Each row is a point on a tangle of strands that fork, close into loops and nearly touch. The rows are in no order.
In the rows, 128 means zero.
Two points are linked if the straight distance between their rows is under 69.4. Some points are linked to none.
(375): [142,169,126,161,117,176,132,108,151,125,120,146,101,125,118,127,180,138,105,166]
(1208): [123,150,103,132,108,102,102,97,150,134,142,107,82,153,152,141,144,166,112,126]
(812): [106,88,157,117,146,105,138,149,92,116,120,89,124,123,132,118,115,107,160,108]
(2751): [123,99,134,154,141,96,115,141,108,109,141,104,109,149,129,177,125,161,117,130]
(604): [109,108,119,149,125,99,100,120,153,134,134,89,108,171,105,145,107,145,117,97]
(916): [116,112,158,117,154,136,120,146,93,107,124,147,165,126,158,125,75,105,184,115]
(2292): [103,113,153,151,151,100,109,148,97,116,132,60,143,155,110,123,144,131,103,116]
(832): [129,144,80,120,114,90,121,111,148,148,140,121,104,146,132,138,112,148,118,119]
(1147): [96,191,93,147,113,159,133,90,165,110,112,130,111,109,162,114,185,162,104,162]
(1722): [85,111,126,90,153,114,100,168,112,142,129,127,117,102,137,121,152,114,121,123]
(2369): [86,132,90,126,145,110,106,145,145,131,122,85,125,116,101,153,141,151,76,103]
(2767): [164,154,103,120,98,125,116,97,169,152,152,130,111,115,133,133,107,136,96,123]
(1423): [129,156,129,156,125,151,140,119,109,54,137,104,119,124,133,130,190,148,104,147]
(2795): [103,145,122,119,129,136,118,109,140,138,141,66,100,106,128,154,170,166,90,115]
(175): [84,161,117,127,124,165,122,109,143,101,145,73,117,112,120,158,171,171,88,112]
(2169): [96,157,124,136,127,172,97,95,136,86,121,102,103,122,153,136,189,158,96,133]
(431): [132,126,95,97,125,97,134,130,137,157,116,134,118,101,138,126,142,135,104,131]
(238): [136,119,159,124,133,137,143,124,111,125,102,147,178,141,131,93,80,88,176,127]
(2876): [148,137,105,134,121,131,141,110,154,146,87,145,75,115,116,128,148,132,116,119]
(2117): [136,110,149,132,128,134,150,168,131,144,113,177,152,91,127,119,113,106,149,165]
(2270): [128,122,128,118,136,116,147,132,124,164,101,157,112,116,127,117,114,114,166,155]
(926): [136,175,75,162,112,137,141,126,175,147,97,163,124,115,122,113,158,141,75,129]
(2199): [90,103,174,134,164,117,93,162,84,131,145,94,137,126,137,133,83,106,152,127]
(1908): [114,130,145,158,133,117,95,127,122,111,165,60,125,140,106,161,136,150,100,140]
(1305): [145,175,84,130,111,141,101,95,164,129,140,112,102,108,139,133,129,141,75,128]
(2693): [141,165,65,139,107,103,138,114,167,146,113,145,108,131,131,113,139,139,95,117]
(1077): [105,105,118,124,143,86,110,152,109,130,140,120,141,154,118,147,110,133,126,128]
(1136): [141,122,134,128,138,119,137,150,91,88,140,99,154,141,108,119,125,104,111,124]
(754): [130,128,101,116,132,123,103,126,141,179,141,113,81,115,139,138,113,141,100,79]
(2898): [150,132,101,108,108,128,130,115,159,165,159,136,119,108,124,132,82,128,127,101]
(2000): [181,115,163,154,135,159,179,143,93,119,135,144,141,130,124,122,106,111,152,122]
(1543): [142,121,121,100,118,103,130,107,126,159,126,150,141,133,155,142,107,139,147,146]
(65): [104,102,144,109,142,123,134,134,107,134,146,146,158,147,159,128,94,139,198,86]
(1651): [103,93,139,154,146,93,94,152,124,116,141,97,127,151,122,161,139,155,92,115]
(1106): [125,159,109,144,112,147,125,114,152,107,100,151,131,132,145,115,199,148,84,154]
(1377): [112,128,89,114,143,105,116,127,132,160,102,117,87,120,109,134,117,125,126,111]
(323): [159,146,102,141,110,120,128,110,159,161,106,168,121,146,114,123,120,123,114,152]
(820): [97,119,151,97,141,131,121,140,132,139,102,164,104,93,150,129,97,106,184,115]
(1814): [155,113,116,121,101,114,155,111,178,163,98,151,123,112,129,111,105,126,135,113]
(2714): [126,155,109,137,104,119,122,103,151,93,131,134,119,139,144,116,179,148,100,149]
(2012): [111,143,177,129,130,139,142,168,93,119,153,155,146,110,173,92,100,96,184,138]
(2195): [142,138,161,154,149,144,166,154,87,141,115,163,177,131,176,98,89,113,194,145]
(364): [120,103,157,116,124,145,145,142,141,143,91,177,128,88,140,109,95,99,178,129]
(230): [147,139,137,135,127,134,137,133,112,148,142,151,145,153,97,116,114,97,143,158]
(806): [135,101,153,150,101,140,150,178,154,161,124,177,172,102,127,102,116,112,140,158]
(2830): [96,186,69,155,117,143,92,95,173,103,125,106,88,135,133,116,141,145,94,108]
(695): [137,106,159,105,148,116,112,130,76,139,132,129,150,132,164,125,113,113,150,148]
(272): [126,156,101,142,116,150,95,91,169,104,114,119,78,137,116,120,144,134,98,112]
(766): [119,133,101,123,107,116,149,107,164,92,113,108,107,118,116,126,170,150,102,104]
(2786): [116,165,114,167,110,174,126,107,164,67,140,141,114,121,135,108,173,140,116,166]
(898): [124,136,95,129,133,122,131,126,140,139,115,117,78,133,109,145,147,140,106,109]
(1861): [159,104,141,121,105,108,149,111,117,115,141,147,139,157,159,140,141,150,139,125]
(2132): [143,120,156,150,146,121,100,134,83,114,155,82,150,172,129,131,101,113,118,126]
(1188): [156,117,109,138,108,132,142,147,174,175,112,192,147,111,136,125,89,126,123,137]
(1960): [117,104,131,88,143,121,95,136,122,157,130,144,117,90,155,153,88,127,144,128]
(2354): [103,172,80,117,133,140,125,118,150,133,116,103,131,114,92,137,143,138,83,122]
(949): [161,149,104,121,94,128,146,111,171,172,130,132,112,94,132,115,132,136,100,125]
(1525): [138,119,100,102,123,115,107,127,141,174,156,127,108,98,150,143,88,136,114,96]
(2380): [149,150,138,158,108,153,173,131,142,100,130,128,143,114,102,119,181,134,106,154]
(2725): [138,125,126,125,130,143,135,116,120,145,140,161,168,163,119,129,76,126,182,118]
(2143): [125,122,114,100,142,119,84,125,134,161,117,140,121,126,115,136,78,107,124,127]
(1773): [111,113,124,129,152,98,133,167,82,123,138,133,136,150,122,133,121,115,146,133]
(2659): [141,126,154,155,128,133,96,111,113,105,156,81,111,150,115,165,111,145,114,139]
(1485): [138,106,152,112,130,139,126,122,109,160,150,126,96,135,135,143,143,142,144,123]
(1618): [139,86,156,129,139,134,120,124,102,115,126,115,125,158,128,143,117,128,137,89]
(2357): [144,105,148,129,145,128,149,120,90,109,139,111,150,131,140,158,91,140,171,117]
(929): [152,141,90,130,108,119,149,130,160,135,157,148,111,125,103,150,117,143,124,125]
(1802): [146,135,110,145,108,138,144,128,156,90,128,153,125,136,102,131,155,136,103,128]
(770): [165,101,158,149,130,132,136,117,92,81,124,105,110,152,139,138,132,131,126,107]
(2302): [152,116,153,152,116,145,121,107,130,74,140,117,88,142,129,145,146,140,123,114]
(388): [119,135,121,98,119,142,143,118,152,137,115,115,149,103,113,106,181,124,90,122]
(1515): [128,98,140,96,140,94,117,133,96,131,116,118,147,134,144,119,139,118,128,141]
(467): [145,134,132,141,135,140,110,115,115,103,108,130,127,165,92,121,143,105,111,131]
(317): [70,155,106,143,135,133,107,120,146,126,132,82,122,162,108,134,164,155,92,104]
(2109): [131,110,125,119,119,117,109,114,153,139,151,86,105,121,109,160,86,145,123,98]
(2679): [119,117,116,129,139,121,72,125,137,119,123,115,114,156,110,151,129,132,86,113]
(2374): [105,135,136,109,141,129,128,153,124,155,123,156,118,106,113,110,115,89,157,157]
(2266): [122,108,157,124,154,115,142,170,74,109,140,95,139,128,151,105,115,99,144,112]
(214): [131,132,105,115,111,102,161,137,151,181,140,166,130,116,136,112,114,130,150,140]
(2470): [147,117,152,137,113,119,157,124,134,146,96,141,157,141,114,88,117,100,152,151]
(1119): [96,179,95,138,122,173,113,94,153,113,121,121,90,120,144,127,180,159,98,125]
(829): [125,140,125,128,113,133,145,127,122,90,156,104,131,120,122,139,186,155,99,143]
(2732): [97,93,158,149,148,111,116,148,110,135,146,83,122,148,105,142,100,129,144,104]
(2166): [164,113,159,137,145,133,155,121,86,131,103,149,163,131,159,118,107,116,160,140]
(1947): [143,101,162,147,145,120,136,140,77,110,139,74,113,144,144,128,143,136,117,104]
(2437): [172,115,160,142,149,158,162,124,79,104,132,116,148,137,139,136,87,121,158,110]
(374): [153,108,132,128,112,108,165,134,116,131,139,171,162,153,148,127,122,139,156,129]
(1042): [99,88,150,134,160,106,111,149,94,146,126,93,111,136,134,137,150,137,124,109]
(644): [131,123,148,142,154,121,128,154,75,119,157,97,161,169,132,123,76,106,151,121]
(280): [101,140,98,144,114,108,98,117,167,107,147,84,104,129,137,149,151,172,79,104]
(1130): [126,118,113,95,116,106,137,131,167,157,97,150,136,94,132,105,88,107,142,122]
(2294): [105,82,150,135,148,108,91,133,124,165,117,96,98,146,132,150,118,145,122,97]
(541): [116,96,146,90,150,140,102,127,114,144,120,167,144,103,174,146,95,130,167,115]
(2724): [91,137,111,159,120,106,97,116,157,77,136,81,115,154,133,136,159,169,95,123]
(737): [103,117,120,111,130,117,132,145,134,142,130,176,135,133,135,126,86,115,179,115]
(102): [112,132,126,110,122,137,123,112,139,100,118,88,142,121,99,124,171,129,87,115]
(2589): [158,128,138,115,104,112,150,103,147,156,127,141,136,120,134,128,115,137,135,160]
(565): [138,146,131,139,120,144,135,131,136,120,107,145,173,125,114,108,184,120,82,159]
(2306): [127,109,129,120,132,101,159,141,100,121,130,155,166,149,154,124,104,137,181,113]
(1273): [124,101,157,129,158,128,138,162,74,100,132,117,156,131,161,121,85,109,164,95]
(499): [131,145,141,143,114,169,102,98,137,67,144,106,125,145,137,107,178,130,99,132]
(351): [156,113,135,132,129,135,146,101,123,148,99,171,135,151,134,137,110,132,162,131]
(2648): [166,137,126,153,111,143,132,92,148,131,106,160,107,150,115,144,117,133,132,153]
(2712): [135,128,111,141,108,131,164,150,171,178,109,154,131,105,110,100,141,118,120,138]
(380): [161,151,113,142,82,122,146,95,190,154,114,136,124,119,129,102,131,137,106,142]
(12): [134,140,102,122,112,111,150,152,149,159,155,164,139,128,119,117,143,130,120,148]
(1254): [109,118,149,112,139,122,116,122,108,137,127,114,140,148,118,124,76,103,184,124]
(1259): [132,147,128,143,124,151,85,103,137,109,151,100,89,144,114,156,133,143,107,142]
(104): [158,127,128,125,94,105,127,94,147,122,138,141,120,155,164,135,143,156,119,140]
(2083): [106,101,102,106,139,98,104,146,143,139,129,101,112,108,121,145,124,135,96,95]
(1085): [117,135,120,112,125,132,131,169,153,177,118,183,120,76,147,111,110,103,137,150]
(880): [144,131,148,102,119,140,111,107,123,154,157,111,133,138,123,122,137,116,116,143]
(3029): [124,124,157,112,140,149,113,128,95,141,146,88,131,131,111,113,147,103,118,126]
(1302): [109,134,150,107,119,148,126,143,161,139,128,189,161,82,160,126,69,116,180,132]
(1834): [180,125,148,144,138,134,143,143,74,101,158,126,150,158,154,126,118,122,117,127]
(2954): [152,112,165,137,139,154,174,148,98,135,147,153,145,118,137,117,105,118,184,125]
(2145): [140,117,148,120,143,131,151,120,95,125,120,129,153,111,130,143,75,118,191,145]
(2591): [103,127,100,102,142,115,135,159,138,128,128,126,119,94,88,129,113,108,133,134]
(1829): [151,121,136,130,140,117,130,125,82,131,142,148,141,164,143,150,114,138,152,146]
(1290): [91,81,161,122,156,109,80,132,126,160,123,105,122,133,142,152,80,138,143,103]
(1391): [111,159,96,152,106,162,116,89,188,60,129,128,99,112,139,103,153,140,119,148]
(2439): [145,114,129,154,121,119,151,142,137,182,84,171,128,124,123,119,130,122,146,165]
(2423): [149,94,136,109,116,120,150,131,148,161,103,177,140,90,154,125,117,130,140,135]
(1603): [133,131,180,144,128,151,151,160,105,141,125,172,159,107,169,97,100,97,184,153]
(2548): [96,82,153,143,166,105,102,157,93,122,120,118,151,133,146,164,74,141,159,112]
(1948): [105,122,100,101,154,108,118,146,114,154,110,134,116,117,129,130,170,131,107,128]
(2575): [130,86,147,119,139,130,154,144,116,119,89,165,137,110,125,120,108,104,168,121]
(2446): [157,117,143,130,123,139,103,82,127,120,114,123,111,150,136,164,104,141,133,127]
(476): [126,128,116,139,117,133,148,169,170,188,103,162,128,74,125,98,116,111,128,149]
(190): [112,119,137,123,135,132,149,144,132,119,114,188,172,119,140,122,83,119,197,113]
(1929): [143,138,126,140,112,137,109,92,153,99,96,131,100,157,106,119,144,117,115,130]
(2404): [134,113,154,107,145,138,117,138,96,149,121,167,146,114,163,135,103,113,166,149]
(1326): [143,142,96,115,129,116,109,120,149,155,111,151,120,124,111,135,108,110,105,143]
(1502): [127,133,134,117,144,118,136,137,92,147,141,108,112,125,112,136,143,116,142,162]
(1665): [127,119,132,111,120,108,158,137,124,127,150,122,135,121,106,130,104,120,163,137]
(3012): [122,115,147,91,133,143,106,131,133,132,142,149,160,114,123,137,67,109,165,120]
(2074): [112,150,87,137,128,105,97,118,155,149,147,71,103,107,137,152,127,162,69,101]
(706): [121,164,89,127,107,130,160,132,163,152,146,140,132,127,93,114,150,133,113,144]
(249): [142,105,130,119,129,126,121,110,125,156,139,124,84,130,139,168,118,157,139,108]
(1904): [133,157,76,129,108,121,148,107,174,100,104,119,117,99,119,124,154,142,80,122]
(49): [156,151,144,156,114,153,165,126,127,133,124,128,131,124,88,119,159,118,122,167]
(2227): [137,115,160,103,124,138,143,118,109,168,147,128,122,122,137,120,122,118,168,138]
(1759): [132,94,111,111,127,109,117,130,143,131,121,142,119,143,126,151,100,136,130,91]
(1484): [158,109,143,127,135,144,120,83,112,128,99,147,144,158,131,152,92,133,164,115]
(920): [97,92,128,102,150,108,115,139,120,141,88,141,100,115,133,130,96,105,166,117]
(2485): [94,159,104,129,127,119,135,112,134,124,120,89,115,154,94,125,165,138,120,123]
(236): [170,110,164,139,149,136,158,142,80,127,101,142,140,127,153,100,135,103,134,127]
(2505): [100,152,118,143,133,124,110,124,122,101,144,79,127,136,100,159,153,146,90,142]
(1263): [161,114,155,134,131,137,160,108,111,129,117,124,134,120,106,140,100,115,168,140]
(3015): [99,115,125,93,148,117,92,148,128,167,139,109,95,91,134,143,99,118,136,121]
(420): [141,130,148,132,139,139,145,128,87,131,155,133,166,169,133,118,79,115,175,118]
(1676): [111,93,127,124,146,111,117,128,118,143,147,125,135,148,141,179,77,170,164,101]
(329): [135,149,84,120,126,115,99,122,141,136,137,114,101,106,138,152,136,154,75,121]
(2020): [113,116,163,179,128,118,95,110,124,90,133,69,104,174,133,132,146,145,109,110]
(2797): [120,186,90,170,99,166,120,97,196,112,119,147,111,123,129,98,156,138,99,154]
(2458): [134,107,121,119,147,136,127,143,116,113,109,143,114,118,94,138,152,111,106,124]
(843): [106,80,126,106,135,101,99,140,143,126,120,113,127,121,118,133,98,122,118,83]
(437): [128,114,140,95,129,146,107,147,127,141,169,141,130,110,115,136,95,106,141,123]
(1073): [162,123,140,152,107,144,136,133,147,145,108,159,149,132,119,116,165,124,97,162]
(1142): [103,173,122,144,121,157,154,109,129,111,122,105,127,152,97,112,185,133,114,132]
(341): [121,147,133,126,149,137,142,162,91,132,125,140,166,121,116,90,161,93,119,160]
(697): [118,152,110,104,144,134,137,121,127,149,117,104,114,88,103,142,158,130,111,155]
(597): [121,124,135,115,142,134,153,145,103,119,128,111,139,114,117,118,190,124,111,122]
(1058): [125,94,136,102,139,115,101,107,119,125,117,118,170,139,144,151,72,135,162,112]
(1403): [117,132,125,101,119,118,137,133,163,150,118,164,142,80,143,124,59,112,173,136]
(259): [126,132,159,126,154,128,136,154,80,91,103,145,177,102,180,114,73,100,182,133]
(745): [158,113,142,126,111,138,134,125,141,152,133,171,137,141,135,113,159,126,115,133]
(456): [142,125,112,133,132,116,146,153,109,116,138,162,135,139,125,139,165,135,111,146]
(2211): [130,164,83,112,132,148,118,120,142,172,120,123,108,85,130,115,149,128,70,97]
(348): [163,104,143,157,117,126,160,129,127,146,90,171,143,141,134,128,134,133,147,153]
(2216): [164,120,148,135,125,115,148,114,111,141,111,156,185,133,153,126,103,127,158,168]
(2998): [133,102,128,117,136,122,144,147,129,123,88,154,126,107,103,117,140,98,132,133]
(1509): [117,132,164,129,151,139,146,170,75,131,140,142,120,121,148,95,116,87,170,133]
(1633): [118,120,91,95,131,90,132,152,144,159,120,157,110,97,149,119,118,122,118,106]
(2916): [102,90,137,109,148,91,99,147,102,123,129,123,159,132,149,149,86,132,148,125]
(215): [124,130,124,125,133,120,116,125,112,146,135,130,136,165,97,127,95,105,152,134]
(694): [166,144,150,160,136,140,125,131,87,87,164,93,129,174,136,128,117,123,109,125]
(1675): [124,83,157,128,154,141,122,153,85,118,121,140,131,137,136,132,109,108,159,91]
(1397): [166,143,151,154,109,136,138,105,120,92,123,110,142,141,122,109,144,115,113,164]
(2212): [152,164,103,158,94,136,130,94,193,122,101,138,102,111,136,107,140,136,98,145]
(626): [106,141,94,101,130,122,128,142,147,131,137,108,134,112,84,122,138,120,103,117]
(925): [108,150,86,148,131,137,87,120,158,77,118,116,92,123,125,157,154,153,79,125]
(779): [152,133,130,140,89,119,139,95,165,97,124,134,109,131,158,115,168,154,121,154]
(1570): [152,119,110,128,129,124,144,140,148,148,105,195,152,126,119,145,85,126,141,143]
(1074): [124,175,81,143,114,151,126,97,157,144,123,125,73,116,148,127,171,154,92,111]
(2870): [81,159,131,146,128,149,102,102,126,105,124,75,122,168,118,123,180,147,101,114]
(1255): [159,132,119,134,112,133,128,82,148,132,114,144,97,149,133,157,95,149,145,124]
(2950): [105,115,147,100,144,131,106,119,117,115,117,135,176,109,149,138,62,119,189,125]
(367): [124,182,85,131,100,138,147,115,169,127,155,121,128,125,111,124,155,152,90,139]
(339): [119,131,105,109,136,144,124,160,146,169,128,172,115,95,120,111,128,106,121,124]
(218): [109,113,139,111,120,115,158,162,132,140,138,152,144,112,129,82,147,105,151,131]
(2791): [118,140,123,118,138,136,126,139,113,145,117,143,162,137,120,94,180,107,98,151]
(251): [96,119,121,126,126,103,131,141,136,118,156,74,132,139,92,141,132,142,116,115]
(1917): [103,102,149,135,165,137,118,141,87,130,135,133,159,156,148,148,79,139,193,83]
(630): [141,130,139,125,129,106,173,146,90,119,156,123,157,127,130,118,97,113,168,150]
(40): [119,104,140,122,138,120,129,133,96,120,136,82,116,131,129,134,175,141,109,115]
(2311): [100,153,186,129,137,156,124,160,96,98,134,152,136,115,163,108,81,86,194,118]
(2022): [96,125,143,105,132,148,122,146,136,111,126,188,158,97,159,137,76,121,196,106]
(592): [128,127,162,132,144,145,145,159,92,156,115,147,127,122,130,85,143,85,153,142]
(1287): [175,129,152,149,115,130,148,125,97,118,155,137,154,152,153,119,146,129,118,153]
(2101): [135,98,129,87,132,114,130,142,129,141,118,156,125,83,152,139,115,124,132,137]
(2414): [126,117,137,101,129,135,137,116,131,177,137,131,97,115,133,127,101,119,173,115]
(1560): [150,109,150,128,136,126,162,151,85,117,126,127,134,125,137,102,168,114,125,125]
(153): [124,110,140,123,123,118,113,117,132,94,120,80,136,145,96,120,146,117,103,100]
(1639): [133,124,170,112,135,134,133,132,93,132,131,125,158,137,137,86,97,82,164,130]
(2268): [89,115,158,94,141,129,99,169,103,124,145,135,124,92,145,117,124,95,143,135]
(2150): [144,131,139,127,127,139,112,122,99,129,140,137,124,153,139,123,178,131,102,133]
(532): [115,135,109,115,123,122,135,142,139,122,149,128,144,148,92,117,153,117,114,115]
(2322): [151,130,142,135,116,110,176,146,99,121,154,130,168,151,125,95,125,113,145,133]
(59): [117,96,148,153,145,110,122,129,119,136,146,93,119,159,120,176,94,156,148,114]
(748): [137,123,164,119,137,129,120,120,86,139,140,87,136,152,122,100,114,97,145,131]
(1179): [125,137,112,149,124,130,128,129,132,70,124,121,120,150,99,133,170,131,99,117]
(2625): [107,134,146,124,132,123,134,168,128,124,110,173,153,104,128,107,97,84,166,160]
(1120): [139,135,111,123,119,131,110,124,137,142,121,159,119,153,133,122,174,132,93,126]
(1413): [147,101,175,143,128,144,153,158,116,139,100,174,175,92,156,108,104,108,162,154]
(485): [148,138,137,131,113,121,136,117,117,84,148,96,158,138,106,122,138,116,104,146]
(1815): [132,143,146,137,157,129,170,163,79,114,128,140,159,145,172,97,77,106,189,124]
(1753): [135,113,117,102,125,94,115,118,123,139,119,129,128,131,140,138,134,134,116,140]
(1039): [118,104,152,128,119,122,160,167,125,123,126,179,157,119,151,87,120,102,171,121]
(240): [142,147,111,129,135,125,151,131,119,147,110,138,118,109,103,140,163,128,117,181]
(2320): [182,121,161,152,108,127,160,123,120,128,132,155,178,142,147,122,120,132,132,166]
(286): [125,117,131,139,115,109,107,102,128,124,122,100,99,175,122,134,135,138,132,107]
(3008): [88,89,131,117,158,120,106,141,126,140,127,137,138,117,155,162,73,160,184,84]
(481): [109,113,133,169,121,108,87,108,159,115,136,91,88,161,129,160,112,165,114,105]
(837): [89,159,106,152,117,135,102,107,160,54,131,92,117,153,115,129,159,145,108,126]
(2763): [110,162,151,143,166,151,136,152,82,92,116,148,180,116,185,113,76,114,211,114]
(2041): [141,106,146,164,104,122,167,164,146,152,101,147,168,125,113,93,126,109,142,157]
(2700): [134,162,121,120,107,164,136,101,165,120,119,118,140,96,116,121,177,140,80,143]
(906): [118,129,126,112,118,124,90,122,132,152,171,96,129,147,117,135,135,139,105,122]
(2778): [89,106,142,137,149,105,123,165,105,118,151,74,139,136,99,126,130,118,129,115]
(1637): [112,136,132,126,131,152,103,114,124,109,127,106,108,133,141,133,197,152,87,115]
(1284): [92,155,89,112,147,144,96,139,136,173,136,95,113,101,105,128,126,127,88,94]
(2961): [125,183,87,137,98,147,113,103,177,97,160,120,106,107,138,130,151,160,86,140]
(1548): [83,129,120,160,141,112,96,129,154,146,133,79,105,157,99,145,131,150,90,99]
(1503): [165,110,157,145,131,159,173,130,119,141,132,174,166,121,149,138,108,140,177,132]
(1601): [95,190,68,139,125,140,111,97,161,99,110,91,111,124,109,136,142,148,88,122]
(495): [154,112,146,126,115,137,149,118,129,105,133,125,105,127,127,136,166,142,120,116]
(2445): [97,115,172,104,145,136,91,152,100,133,149,119,132,113,142,127,90,97,159,133]
(2860): [119,130,123,102,120,122,128,113,134,182,138,110,97,132,115,114,122,121,146,118]
(157): [105,101,122,114,141,104,82,134,137,168,138,111,123,131,144,155,76,145,126,104]
(787): [92,149,110,157,130,142,103,109,141,45,125,101,112,142,148,112,177,146,116,148]
(1798): [115,143,81,117,138,121,107,131,139,180,130,104,91,84,124,120,121,128,88,78]
(2398): [129,130,122,116,124,119,115,98,137,158,117,114,97,168,112,133,117,130,144,116]
(892): [133,113,111,114,103,105,141,114,162,105,133,111,108,128,110,138,128,143,120,105]
(410): [132,96,153,108,136,114,101,119,111,135,142,89,130,122,124,154,104,131,128,135]
(515): [118,181,64,146,113,141,145,113,171,115,90,141,126,99,137,120,169,152,71,124]
(2813): [152,142,132,133,117,153,142,131,135,144,149,141,130,129,88,120,143,112,115,146]
(386): [99,128,134,107,147,130,123,170,103,123,152,131,156,116,113,101,150,94,124,132]
(1183): [142,106,124,124,140,130,142,125,135,130,103,192,184,123,142,139,89,137,169,123]
(2843): [107,125,147,100,135,154,110,142,118,150,164,109,123,119,99,123,121,102,138,124]
(1008): [131,169,107,150,124,144,150,120,142,147,97,142,118,121,108,129,181,140,104,169]
(615): [136,148,95,116,111,117,163,139,168,186,129,134,119,74,121,97,133,126,114,130]
(2358): [142,130,123,149,127,110,126,130,98,104,161,125,128,178,123,151,120,144,133,140]
(1541): [150,155,130,140,110,158,117,98,147,117,140,129,95,129,126,139,155,138,111,150]
(234): [120,139,97,121,139,123,85,119,132,124,114,132,117,152,123,135,162,134,77,120]
(1585): [136,112,120,125,143,109,146,166,99,123,131,163,137,126,121,141,124,120,139,147]
(1066): [116,158,112,114,130,144,127,99,133,130,105,95,102,98,127,149,177,150,91,143]
(2489): [100,105,119,101,136,123,112,145,135,148,145,146,119,143,132,130,88,123,154,83]
(1318): [153,113,122,123,111,115,157,125,144,107,124,154,144,132,107,131,129,125,120,134]
(1770): [114,129,137,152,115,109,99,94,138,85,132,81,101,164,131,133,148,149,120,131]
(2185): [118,119,131,122,121,131,157,152,139,165,110,145,138,109,118,89,171,114,130,137]
(1024): [149,113,111,120,106,115,118,106,161,115,146,117,103,119,131,159,103,160,110,95]
(1095): [152,104,144,114,124,120,141,129,117,108,119,143,166,129,124,125,107,108,131,137]
(2476): [128,89,131,97,132,111,137,147,126,128,136,129,113,94,125,144,124,129,131,110]
(2752): [123,165,122,143,134,148,112,112,114,91,131,92,139,137,101,138,169,128,92,159]
(1843): [143,147,133,157,146,134,144,135,80,83,135,94,124,134,128,137,176,135,100,144]
(1172): [147,141,94,141,115,134,111,112,164,79,124,141,91,110,132,153,142,145,89,139]
(2474): [149,115,164,132,123,117,114,105,104,103,142,73,126,134,125,144,126,139,117,137]
(1994): [136,137,159,131,135,154,159,135,105,150,116,117,130,114,100,93,159,90,136,141]
(2203): [134,116,131,118,110,119,140,131,150,139,107,143,156,143,103,87,137,95,122,135]
(222): [149,128,106,124,117,118,101,113,145,112,138,133,106,120,147,158,149,154,89,137]
(992): [168,131,150,140,122,126,146,101,116,110,123,118,124,141,108,137,125,120,136,155]
(2853): [108,141,76,108,138,101,127,159,148,151,141,138,107,104,101,132,88,114,133,120]
(2412): [120,134,143,161,141,123,111,124,99,86,130,70,128,167,118,124,153,130,98,120]
(25): [133,167,132,143,149,153,143,132,80,106,131,97,148,134,111,117,176,122,99,154]
(409): [150,121,132,126,106,135,154,109,151,135,104,127,104,109,117,119,163,129,116,128]
(2127): [135,120,109,147,124,113,86,105,143,120,125,129,87,165,141,170,101,163,116,105]
(2475): [133,156,142,129,122,166,107,102,129,116,131,124,127,142,129,112,192,129,90,132]
(2526): [145,115,142,123,143,122,141,158,90,103,119,134,164,130,123,101,118,86,125,139]
(2289): [121,153,115,118,112,126,103,103,144,140,153,99,115,149,135,125,158,146,100,126]
(2078): [138,135,129,133,108,141,173,147,157,133,135,136,155,100,97,115,173,132,104,145]
(967): [132,155,95,147,102,142,118,98,166,108,135,139,66,120,164,118,162,158,106,119]
(544): [121,104,117,112,148,116,126,126,118,153,95,130,83,129,118,145,113,128,155,112]
(2549): [150,127,91,114,110,99,140,110,161,162,104,141,107,115,140,116,101,130,118,88]
(1328): [98,175,121,143,113,180,139,97,154,65,117,114,130,105,130,124,177,146,105,160]
(977): [133,132,130,132,115,113,165,137,115,117,141,117,147,155,104,100,155,114,135,125]
(2734): [145,142,114,146,115,109,138,129,117,94,154,143,119,163,130,146,159,150,119,149]
(836): [152,123,141,114,115,153,136,134,146,156,158,157,133,109,106,128,115,112,134,139]
(42): [99,155,163,134,135,140,148,149,109,104,128,163,180,111,181,111,88,118,218,121]
(1724): [153,118,130,144,135,127,125,122,106,105,109,151,127,179,118,131,125,117,129,121]
(1174): [127,105,126,114,140,132,73,132,128,141,134,126,125,144,102,155,98,113,105,110]
(1356): [101,174,117,125,115,177,145,104,145,94,128,105,137,108,114,142,184,156,91,134]
(1547): [152,118,122,120,114,116,156,119,137,129,153,138,116,126,111,160,100,147,152,133]

How many points has the smallest loop of links through each point below? Write 0 if it is on no loop.
(317) | 0
(626) | 0
(2659) | 0
(2145) | 0
(1413) | 0
(3012) | 0

A tip is a point with one link. Name the tips that can be reached along the links from each point below, in the order of the rows.
(2022) | (2369), (1188), (2549)
(375) | (829), (1391), (153), (410)
(2437) | (1179), (1503)
(892) | (2693), (2109)
(2591) | (929), (2853), (1724)
(65) | (1106), (1917)
